Each scene shows the same named points in several views. A view is turned or mirrored, shifted and resized as a whole, has a little noise and may leave points out.

Scene 1
View 1
z534: -0.878  0.120  -1.165  1.605  -0.340  0.511  0.632  0.345  0.940  -0.595  -0.326  0.074  -0.632  -0.303  -0.111  0.018  -0.652  -0.796  -1.304  0.200  -0.727  -0.395  -1.733  0.754  0.460  1.052
z886: -0.358  -0.064  -1.894  1.940  -0.862  0.210  0.927  0.092  0.674  -1.453  0.824  0.009  -0.527  0.470  1.102  -0.500  -0.452  -0.118  -0.359  0.555  0.129  -1.453  -2.334  0.948  1.102  0.758
z392: -1.234  0.149  -0.183  0.428  -0.072  0.096  0.287  0.740  0.561  0.028  -0.835  0.231  -0.970  -0.989  -0.963  0.357  -0.356  -1.232  -1.697  -0.077  -1.736  0.750  -0.942  1.011  -0.110  1.609
z349: 0.815  0.116  -1.577  0.457  -0.359  1.115  -0.900  -0.820  0.586  -1.352  -0.169  -0.166  -0.806  -0.270  -0.314  0.826  -1.285  -0.690  -1.271  0.380  0.603  -0.758  -0.894  1.026  0.423  -0.078
z810: -1.553  -0.032  -1.529  2.625  -0.821  -0.195  1.882  0.880  0.883  -0.791  0.585  0.143  -0.412  0.317  1.153  -1.001  -0.006  -0.226  -0.511  0.415  -0.831  -1.122  -2.821  0.746  1.087  1.542
z874: -1.297  -0.069  -1.663  2.406  -0.993  -0.322  1.801  0.739  0.723  -1.106  0.917  0.143  -0.483  0.441  1.337  -1.002  0.022  -0.066  -0.259  0.530  -0.630  -1.315  -2.765  0.913  1.189  1.408
z417: 0.032  0.182  -0.653  -0.168  -0.066  0.631  -0.787  -0.163  0.404  -0.626  -0.711  0.051  -1.007  -0.891  -1.116  0.973  -0.923  -1.125  -1.639  0.027  -0.646  0.393  -0.435  1.161  -0.109  0.660
z455: 0.636  -0.063  -0.747  -1.304  -0.802  -0.644  -0.802  -0.193  -0.818  -1.456  0.749  0.160  -1.446  -0.549  -0.161  0.622  -0.103  -0.523  -0.223  0.373  -0.454  -0.118  -0.191  1.962  0.383  0.781
z731: -0.094  -0.070  -0.906  -0.114  -0.814  -0.650  0.103  0.249  -0.357  -1.250  0.755  0.148  -1.153  -0.294  0.268  0.029  0.014  -0.465  -0.261  0.374  -0.692  -0.374  -1.018  1.638  0.587  1.105
z776: 0.855  -0.340  -1.226  -1.336  -1.523  -1.680  -0.189  -0.050  -1.558  -2.320  2.270  0.216  -1.554  0.160  1.263  -0.144  0.588  0.215  1.147  0.671  -0.056  -1.011  -0.726  2.460  1.078  0.877
z957: -0.432  -0.011  -0.937  0.462  -0.629  -0.224  0.300  0.304  0.110  -0.923  0.301  0.137  -0.977  -0.304  0.080  0.056  -0.211  -0.597  -0.687  0.291  -0.763  -0.324  -1.248  1.320  0.523  1.111
z413: -0.063  0.005  -1.862  1.576  -0.749  0.463  0.443  -0.168  0.668  -1.400  0.554  -0.053  -0.582  0.332  0.714  -0.125  -0.717  -0.233  -0.594  0.517  0.276  -1.348  -1.974  0.995  0.927  0.519
z707: -0.691  0.115  -1.092  1.279  -0.291  0.579  0.346  0.205  0.874  -0.595  -0.398  0.059  -0.695  -0.340  -0.242  0.197  -0.738  -0.817  -1.398  0.185  -0.673  -0.305  -1.521  0.831  0.383  0.971
z148: -1.901  0.081  -0.459  1.516  -0.356  -0.331  1.370  1.172  0.680  0.021  -0.364  0.280  -0.795  -0.569  -0.172  -0.422  0.028  -0.902  -1.236  0.008  -1.967  0.273  -1.816  0.888  0.330  2.030
View 2
z731: 0.413  -1.140  0.130  0.594  0.180  -2.883  0.362  0.730  -0.050  0.596  -0.410  -1.445  0.094  -0.422  0.527  0.836  2.196  -0.624  -1.341  0.569  -0.969  0.038  -0.367  0.775  0.944  0.520
z148: 1.410  -2.001  -1.623  0.544  2.566  -0.150  0.019  0.665  -1.571  0.864  -0.916  -1.420  0.867  0.774  2.800  1.070  1.020  -0.424  -3.041  -0.718  -1.303  0.158  -0.991  -0.804  1.139  3.247
z874: 0.114  -1.345  -1.669  -0.132  0.513  -0.911  -1.008  0.548  0.724  1.851  0.426  -2.203  0.484  2.297  2.380  -0.479  -0.602  -2.999  -1.939  -1.197  -0.378  -1.497  0.221  2.031  0.680  2.125
z413: -0.678  -1.212  0.793  -0.307  -0.520  -0.844  -0.815  -0.064  -0.090  1.274  0.633  -2.366  0.991  0.689  1.030  -0.718  0.660  -1.806  -0.340  -0.974  -0.283  0.199  -0.239  2.710  1.187  1.490
z417: 0.315  -1.829  1.884  0.435  0.866  -0.712  0.543  0.003  -2.406  0.077  -0.690  -1.469  1.390  -1.768  0.428  1.003  3.136  1.406  -0.901  0.134  -1.346  2.464  -1.636  0.021  1.769  1.970
z707: 0.218  -1.763  0.426  0.084  1.064  0.040  -0.337  0.042  -1.547  0.816  -0.248  -1.910  1.348  0.077  1.677  0.229  1.350  -0.350  -1.358  -0.826  -0.953  1.050  -1.105  0.781  1.443  2.707
z776: -0.023  -0.293  0.237  0.740  -1.663  -5.999  0.552  1.327  2.044  0.646  0.026  -1.304  -1.198  -0.590  -0.957  0.822  2.680  -1.553  -0.663  1.890  -0.580  -1.277  0.622  1.904  0.284  -2.013
z455: 0.355  -0.976  1.361  0.827  -0.348  -3.788  0.797  0.745  -0.344  0.100  -0.589  -1.223  -0.028  -1.721  -0.625  1.246  3.446  0.444  -0.679  1.413  -1.108  0.794  -0.678  0.613  1.054  -0.266
z392: 1.319  -2.044  -0.267  0.818  2.360  -0.366  0.547  0.521  -2.377  0.269  -1.181  -1.198  1.075  -0.639  1.901  1.483  2.301  0.942  -2.516  -0.118  -1.593  1.389  -1.470  -1.190  1.430  2.930
z534: 0.258  -1.755  0.094  0.033  1.121  0.144  -0.415  0.110  -1.324  0.988  -0.107  -1.972  1.316  0.426  1.883  0.147  0.973  -0.694  -1.534  -0.956  -0.850  0.805  -0.911  0.903  1.366  2.765
z886: -0.548  -1.243  0.036  -0.368  -0.325  -0.929  -0.962  0.092  0.442  1.559  0.707  -2.354  0.790  1.331  1.500  -0.760  0.052  -2.426  -0.830  -1.009  -0.194  -0.527  0.025  2.739  0.970  1.564
z349: -0.804  -1.428  2.915  -0.234  -0.648  -0.642  -0.207  -0.495  -1.417  0.528  0.290  -2.189  1.573  -1.239  -0.053  -0.270  2.325  0.144  0.463  -0.438  -0.616  2.130  -1.133  2.238  1.757  1.376
z957: 0.437  -1.456  0.051  0.369  0.601  -1.775  0.059  0.529  -0.610  0.727  -0.301  -1.535  0.550  -0.151  1.038  0.641  1.877  -0.544  -1.511  0.009  -0.971  0.330  -0.563  0.649  1.096  1.432
z810: 0.347  -1.452  -1.902  -0.134  1.074  -0.342  -1.036  0.451  0.258  1.824  0.272  -2.194  0.650  2.404  2.845  -0.403  -0.682  -2.814  -2.236  -1.399  -0.431  -1.307  0.022  1.629  0.699  2.654
View 3
z886: -0.388  0.460  1.200  -0.046  0.757  -1.134  0.026  -1.212  -0.124  0.152  -0.060  -1.321  -0.723  -1.414  0.812  -0.591  -0.108  2.005  -0.638  -0.097  0.385  0.566  0.238  -1.293  0.086  -0.543
z148: -0.563  -0.896  1.261  -0.602  0.073  -0.867  -0.658  -1.884  1.235  0.886  -0.437  0.017  -1.612  -0.407  0.063  -0.408  -0.157  0.136  0.468  1.104  -1.118  1.139  0.326  -1.562  1.173  -0.618
z810: -0.462  0.210  1.575  -0.333  1.153  -1.848  -0.177  -1.599  0.540  1.170  -0.297  -1.056  -1.491  -1.318  0.804  -0.429  -0.156  1.821  -0.182  0.655  0.167  1.427  0.498  -1.677  0.600  -0.413
z349: -0.296  -0.244  -0.031  0.107  -0.707  0.753  -0.268  -0.847  -0.253  -1.400  0.142  -0.793  0.246  -0.975  0.167  -0.884  0.088  1.010  -0.499  -0.688  -0.213  -0.640  -0.281  -1.049  0.273  -0.936
z455: -0.637  -0.242  1.704  0.132  -0.688  0.196  0.188  -1.332  -0.553  -1.038  -0.118  -0.489  -0.336  0.286  -0.061  -0.437  -0.628  -0.325  -0.630  -0.191  -1.369  -1.345  0.106  -0.004  -0.928  -0.614
z392: -0.577  -1.215  0.856  -0.527  -0.717  0.063  -0.777  -1.749  1.150  0.088  -0.360  0.312  -1.179  -0.014  -0.309  -0.522  -0.118  -0.522  0.558  0.857  -1.533  0.392  0.051  -1.281  1.158  -0.747
z731: -0.606  -0.147  1.814  -0.014  -0.104  -0.500  0.081  -1.475  -0.174  -0.250  -0.231  -0.662  -0.802  -0.138  0.203  -0.397  -0.509  0.232  -0.460  0.157  -0.953  -0.514  0.253  -0.472  -0.525  -0.517
z776: -0.724  0.679  3.012  0.436  0.361  -0.966  0.934  -1.350  -1.347  -0.588  -0.181  -1.276  -0.641  0.211  0.534  -0.168  -1.040  0.377  -1.333  -0.356  -0.922  -1.587  0.467  0.621  -2.300  -0.255
z707: -0.428  -0.522  0.521  -0.335  -0.221  -0.153  -0.548  -1.372  0.638  -0.134  -0.185  -0.414  -0.766  -0.830  0.198  -0.644  -0.007  0.745  0.048  0.260  -0.531  0.457  0.030  -1.476  0.957  -0.772
z417: -0.441  -0.966  0.247  -0.194  -1.170  0.920  -0.592  -1.314  0.459  -1.028  -0.093  0.006  -0.302  -0.150  -0.284  -0.724  0.005  -0.278  0.096  0.036  -1.259  -0.467  -0.211  -1.002  0.703  -0.909
View 4
z810: 0.601  1.547  0.416  0.950  -1.444  0.595  0.688  -0.060  -0.022  -1.356  4.084  2.158  -2.634  -0.551  -0.332  1.230  1.612  0.066  3.863  -1.180  -0.510  -0.115  -0.330  -0.022  -0.982  -1.680
z886: 0.653  0.650  0.309  0.621  -1.283  0.735  1.390  -0.828  -0.751  -2.259  1.983  1.250  -2.749  -0.732  -0.740  1.438  0.805  -0.727  4.096  -1.584  -0.433  -0.454  0.508  -0.233  -1.435  -0.808
z707: 0.195  0.803  -0.991  0.645  -0.229  0.524  0.314  -0.705  -0.470  -0.657  0.904  1.264  -0.788  -1.307  0.263  0.869  0.744  1.112  3.760  -1.151  -1.503  -1.025  0.300  -0.320  0.076  0.210
z148: 0.121  1.526  -1.087  0.797  -0.163  0.172  -0.366  -0.003  0.574  0.345  2.764  2.469  -0.603  -1.296  0.945  0.901  1.409  2.104  2.661  -0.179  -1.063  -0.470  -0.775  -0.041  0.582  -0.373
z392: -0.040  0.941  -1.824  0.474  0.507  0.115  -0.474  -0.448  0.419  0.589  0.666  1.906  0.327  -1.733  1.255  0.750  0.836  2.558  2.293  -0.089  -1.280  -0.934  -0.363  -0.266  1.086  0.777
z455: 0.530  -0.853  -1.228  -0.692  0.288  -0.016  1.593  -1.593  0.103  -1.680  -1.890  1.308  -1.059  -1.808  0.511  1.877  -0.645  0.121  0.744  0.315  1.034  -0.800  0.661  -0.313  -0.401  1.725
z534: 0.250  1.053  -0.672  0.808  -0.558  0.561  0.315  -0.536  -0.397  -0.733  1.755  1.424  -1.169  -1.129  0.116  0.854  0.983  1.012  3.985  -1.276  -1.463  -0.826  0.151  -0.249  -0.148  -0.287
z413: 0.614  0.376  0.055  0.515  -1.005  0.740  1.369  -1.071  -0.960  -2.145  0.939  0.905  -2.302  -0.931  -0.687  1.321  0.509  -0.609  4.215  -1.650  -0.727  -0.779  0.823  -0.299  -1.196  -0.328
z731: 0.578  -0.058  -0.666  -0.233  -0.247  0.073  1.335  -1.074  0.149  -1.577  0.132  1.685  -1.572  -1.466  0.300  1.767  0.058  0.150  1.544  0.005  0.722  -0.520  0.229  -0.174  -0.501  0.575
z776: 1.102  -1.188  0.128  -1.164  -0.638  -0.160  2.867  -1.628  0.342  -3.287  -0.771  1.814  -2.966  -1.335  -0.118  2.828  -0.698  -1.818  -0.254  0.685  3.104  -0.066  0.576  -0.041  -1.804  0.769
z417: 0.051  0.032  -1.816  0.124  0.619  0.288  0.300  -1.254  -0.447  -0.341  -1.581  0.799  0.303  -1.894  0.785  0.835  0.008  1.709  2.843  -0.630  -1.416  -1.470  0.636  -0.476  0.640  1.708
z957: 0.413  0.347  -0.795  0.116  -0.243  0.202  0.869  -0.844  -0.005  -1.144  0.619  1.600  -1.299  -1.398  0.364  1.338  0.394  0.604  2.299  -0.374  -0.106  -0.640  0.107  -0.179  -0.277  0.357
z349: 0.330  -0.351  -0.998  0.175  -0.122  0.703  1.204  -1.675  -1.363  -1.686  -1.865  0.048  -0.958  -1.479  -0.374  1.023  -0.252  0.080  4.194  -1.755  -1.510  -1.519  1.500  -0.590  -0.484  1.330
z874: 0.676  1.275  0.616  0.824  -1.533  0.650  1.053  -0.239  -0.134  -1.836  3.792  2.189  -2.909  -0.537  -0.521  1.489  1.402  -0.455  3.630  -1.149  -0.128  -0.041  -0.200  0.014  -1.280  -1.585
View 5
z731: 0.543  -1.194  0.101  0.453  -1.054  -0.021  -0.664  0.915  -0.376  -0.662  -0.045  0.710  0.117  0.456  0.884  -0.076  0.640  -0.430  1.069  -0.542  0.477  -0.337  0.263  -0.196  -0.634  0.207
z534: -0.283  -1.541  -0.314  0.399  -1.146  -0.701  -0.628  -0.599  -0.397  -0.520  0.375  -0.269  0.589  -0.973  0.115  0.725  0.995  0.091  0.992  0.364  0.495  -0.386  1.250  0.319  -1.240  -0.692
z148: 0.242  -1.592  -0.021  1.526  -1.441  -0.794  -0.109  -0.373  -0.373  -1.233  -0.031  -0.865  0.336  -1.982  0.637  0.324  0.989  0.347  0.011  0.377  0.987  -0.416  1.207  -0.314  -1.295  -0.731
z413: 0.235  -1.250  -0.653  -0.613  -0.762  -0.379  -1.089  -0.333  -0.699  0.329  0.568  0.806  0.270  0.062  0.197  0.511  1.162  -0.475  2.229  -0.051  0.505  -0.656  1.195  0.770  -1.252  -0.771
z417: -1.543  -1.612  0.277  0.387  -1.401  -0.506  -0.691  0.080  0.223  -1.202  0.329  -0.231  1.326  0.391  -0.243  0.943  0.103  0.170  0.271  0.001  -0.391  0.443  0.268  -0.112  -0.335  0.624
z886: 0.810  -1.210  -0.768  -0.451  -0.733  -0.347  -1.018  -0.343  -0.903  0.453  0.531  0.854  -0.064  -0.348  0.466  0.292  1.418  -0.505  2.321  -0.013  0.847  -0.890  1.414  0.760  -1.489  -1.153
z874: 1.630  -1.209  -0.799  0.248  -0.823  -0.446  -0.633  -0.372  -1.085  0.240  0.237  0.536  -0.495  -1.359  0.939  -0.041  1.722  -0.432  1.978  0.121  1.429  -1.185  1.718  0.520  -1.808  -1.567
z776: 1.761  -0.719  0.097  -0.022  -0.670  0.639  -0.883  2.264  -0.601  -0.195  -0.274  2.164  -0.647  2.005  1.642  -0.954  0.604  -1.202  1.977  -1.477  0.534  -0.660  -0.495  -0.288  -0.266  0.667
z957: 0.198  -1.290  0.011  0.546  -1.098  -0.307  -0.646  0.319  -0.362  -0.689  0.067  0.273  0.327  -0.102  0.586  0.235  0.740  -0.193  0.959  -0.227  0.464  -0.319  0.582  -0.079  -0.821  -0.104
z349: -1.339  -1.430  -0.257  -0.849  -0.940  -0.352  -1.240  -0.248  -0.100  -0.095  0.748  0.613  1.193  1.124  -0.504  1.054  0.462  -0.312  1.669  -0.092  -0.475  0.105  0.619  0.614  -0.571  0.203
z810: 1.437  -1.304  -0.796  0.475  -0.898  -0.615  -0.566  -0.628  -1.072  0.096  0.201  0.162  -0.376  -1.749  0.848  0.056  1.730  -0.196  1.707  0.291  1.474  -1.136  1.826  0.483  -1.858  -1.707
z392: -0.783  -1.669  0.336  1.462  -1.559  -0.727  -0.168  -0.072  0.090  -1.638  -0.035  -0.914  0.884  -1.150  0.265  0.625  0.424  0.450  -0.397  0.263  0.329  0.114  0.616  -0.477  -0.726  0.053
View 6
z874: -0.346  -2.846  0.926  3.447  1.037  0.840  -1.883  3.829  -2.658  -2.027  0.371  -0.591  -0.933  1.007  0.354  0.620  0.906  0.569  1.034  -1.231  -1.135  -0.944  0.381  -1.445  0.504  3.751
z417: 0.438  0.268  -0.161  -0.118  0.214  -0.118  -0.581  -0.672  -1.147  0.833  -0.723  -0.398  0.168  0.203  1.785  0.594  -1.707  -1.501  0.283  1.593  0.575  1.115  -1.036  0.772  1.912  -0.510
z707: -0.100  -1.066  0.285  1.131  0.470  0.355  -1.676  1.267  -1.523  -0.459  -0.439  -0.801  -0.231  1.090  0.997  0.204  -1.125  -0.250  0.457  0.715  0.255  0.483  -0.487  -0.199  1.989  1.458
z455: 1.239  -0.041  0.315  1.265  0.558  -0.150  1.280  -0.535  -2.276  0.726  -0.093  0.940  -0.333  -1.939  2.484  2.068  0.662  -2.872  0.943  -0.035  -1.228  0.054  -0.598  0.229  -0.722  -0.595
z731: 0.599  -1.039  0.319  1.727  0.930  0.285  0.313  0.870  -2.200  -0.003  -0.088  0.413  -0.396  -0.931  1.631  1.424  0.517  -1.724  1.081  -0.339  -1.118  -0.169  -0.266  -0.250  -0.123  0.833
z534: -0.236  -1.365  0.312  1.412  0.644  0.452  -1.882  1.744  -1.645  -0.705  -0.291  -0.902  -0.255  1.209  0.733  0.137  -0.929  0.040  0.599  0.506  0.200  0.308  -0.376  -0.372  1.983  1.849
z148: -1.066  -2.036  -0.812  0.832  2.600  1.231  -0.741  2.255  -0.787  0.290  -0.808  -0.619  0.676  0.528  -0.271  -0.782  -1.157  -0.078  1.765  0.224  -0.217  0.446  0.091  -0.935  2.468  2.505
z413: 0.502  -1.352  1.465  2.702  -0.741  -0.068  -2.265  1.950  -2.808  -1.767  0.361  -0.661  -1.284  1.183  1.728  1.463  0.402  -0.172  -0.051  -0.152  -0.379  -0.369  -0.308  -0.361  0.436  1.782
z957: 0.287  -1.131  0.230  1.533  0.968  0.347  -0.388  1.153  -1.914  -0.130  -0.226  -0.086  -0.237  -0.215  1.302  0.862  -0.057  -1.121  1.011  0.034  -0.607  0.085  -0.358  -0.341  0.685  1.123
z349: 1.112  0.302  1.290  1.323  -1.643  -0.718  -1.935  -0.295  -2.318  -0.765  0.106  -0.686  -0.999  1.002  2.583  1.687  -0.837  -1.116  -0.750  1.223  0.485  0.503  -1.108  0.819  1.009  -0.338
z886: 0.330  -1.882  1.451  3.172  -0.346  0.233  -2.244  2.649  -2.977  -2.134  0.521  -0.582  -1.302  1.200  1.282  1.334  0.758  0.132  0.219  -0.666  -0.688  -0.639  -0.070  -0.762  0.277  2.573
z776: 1.774  -0.996  1.050  3.121  0.467  -0.107  1.767  0.626  -3.526  -0.242  0.707  1.586  -1.159  -2.726  2.813  3.256  2.761  -3.102  1.148  -1.631  -2.622  -1.160  -0.195  -0.426  -2.790  0.290

Which points are out of place in each view (at most two, in the order of its rows)? Write none if all are in place.
view 1 | z148
view 2 | none
view 3 | none
view 4 | z534
view 5 | none
view 6 | z455
